A landscape with many valleys, sampled at points; each row gives a point and its height.
A ball rolls from a point to the lowest of its 3 nearest points, and stops where none of them is lower. Distance is the straight distance between rows; heights are no part of it.
tozug: [-17   3   2 -25 -18 -33  -1   6 -29  10]  height 331
rizo: [ -5  13   7 -14  29   6 -16   2   0   0]  height 387
lek: [ -6   1  -5 -15   0 -18  -9   6 -16  13]  height 176
ter: [ -5   4  26  12  25  28   9 -11  14 -24]  height 749
Mono: [-12   7   1   0 -31   5  -5  16  -6  -1]  height 280
Teded: [ -6   4  -3 -21  15 -17 -16   6 -17  11]  height 228
Merol: [ -3  10   4 -12   9  -1 -16   4  -3   3]  height 262
selit: [-17  16   9  -6 -34   9 -12  19  -9   0]  height 300
Dudep: [ -3   8   0  -6  -5  -1 -12   9  -5   2]  height 189
Sovav: [ 16  -9   0  11   8   8  14 -13  15  -2]  height 712
tedep: [ -3   8   5   8 -18  19  -8  12  10  -9]  height 428
geg: [  2   1  -4 -17  19 -12 -11  -1 -13  11]  height 269
lan: [ 13  -5  -1  15 -11  16   8  -2  19  -3]  height 336
Dok: [  7 -13 -15  10 -13  -7   8  -4   4   4]  height 209
zemon: [ -2   6   4 -17  34 -12 -17   1  -6   9]  height 378
dami: [ 16 -14  -2   5  30  -2  18 -23   5   4]  height 710
Vekav: [  6 -14 -13  13 -17   7  11  -4   8  -1]  height 111
bod: [-12  18  14 -10  -8  13 -21  19   0   2]  height 340
Ninu: [  7  -4  -4  -8  32 -14  -3  -8  -1  12]  height 319
Fam: [ 1  7  4  5  1  6 -6  7  6 -2]  height 442
gemo: [ 10  -9 -18   0   5 -13   6  -5  -7  10]  height 208
Gipas: [  1   4  -4  -7   7  -8 -11   6  -6   7]  height 194
pelip: [-10  19   9 -16   4   5 -22  13  -1   2]  height 317
rori: [ -5 -13 -18  -5 -23 -25  14   0 -16   5]  height 202
reta: [-1  5  8 -2 32  3 -3 -9 11 -5]  height 490
giru: [-14   8   3  -6 -23  -6  -9  16 -16   2]  height 272
Gem: [  7 -23 -24  10 -17 -18  18  -9  -1   6]  height 249
Gov: [  6  -2  20  11  28  16  16 -17  14 -17]  height 692
mameg: [  8 -17 -18  11 -17  -3  17  -6   2   4]  height 204
kem: [ -2 -11 -17   1 -15 -14   4   1 -10   4]  height 160
Govos: [ 10  -2   5  -2  36  -7   3 -17   1   5]  height 364
tusis: [  0 -12 -18   6 -27 -17  14   0 -11   2]  height 206
Pebol: [ -8  -1  -6  -8 -15 -15  -4   6 -16   7]  height 216
Tav: [  1  12  14   8  10  20  -4   2  21 -11]  height 731
Fibo: [ -9  18  23 -11  32  16 -15  -1   8 -20]  height 506
Gadu: [12 -6 -2  3 20 -6  2 -9  1  3]  height 367
bof: [ 22 -19 -12  11   4   1  17 -11   7   9]  height 726
sefo: [-23  13   9 -16 -26 -11 -13  18 -18   4]  height 286
gadeg: [  0 -14 -20   8 -29  -6  14  -2   0   0]  height 257
zabar: [ -6  10   2 -13  -1  -8 -15   9 -15   8]  height 125
nopif: [ 17 -13   3  15  23   9  19 -21  11  -5]  height 701
deki: [ 5  1 12 10 23 18  5 -9 16 -7]  height 629
pir: [  7  -7  -4  24 -33  20   7   0  15  -6]  height 135
siro: [  8  -6  19  20  17  27  24 -15  23 -15]  height 732
Koto: [  2   0  -4   9 -15   8  -5   4   7  -3]  height 335
Kib: [ -2  16   9 -11  19   3 -14   4   3  -5]  height 346
Bar: [ -7  15   8  -6  12   9 -16   6   6  -7]  height 383
Tagem: [-12   7   4   4 -37  11  -9  19   1  -6]  height 304
pek: [ 11 -12  14  17  25  16  29 -20  15 -11]  height 713
deg: [-19   4   3 -15 -29 -23  -6   8 -23   7]  height 301
meku: [ 12  -7   5   9  27   7  15 -16  15  -5]  height 690
Bukor: [ -8  -7 -13 -11 -18 -24   7   2 -22   7]  height 226
vegap: [  2  -4  -9   6 -18  -2   0   6  -5   1]  height 230
sepe: [ 1 -1 -5  2 -2 -1 -4 -3 -3  4]  height 58
dofar: [ -6   3  -4  -3 -20  -2  -6  12  -8   0]  height 247
bep: [ 10   5  13  20   6  27  16 -10  20 -15]  height 765
Ludor: [  1   6   5 -14  22  -3 -10   3  -2   5]  height 326
tamo: [  8 -10 -13   2   1 -10   1  -3  -2   4]  height 169
Tevag: [ -5   1  -9  11 -34   9   5   8   5  -4]  height 433

Two balls start at each pair of points below. Name the first point that both come to, or write never.
Gem / Pebol: never
dami / zemon: geg
geg / tozug: zabar

For each start below, name the point where the ball stops.
Tav: zabar
bof: Vekav
Fibo: zabar
gadeg: Vekav
Ludor: zabar
siro: deki
bod: zabar
pek: deki
Koto: kem
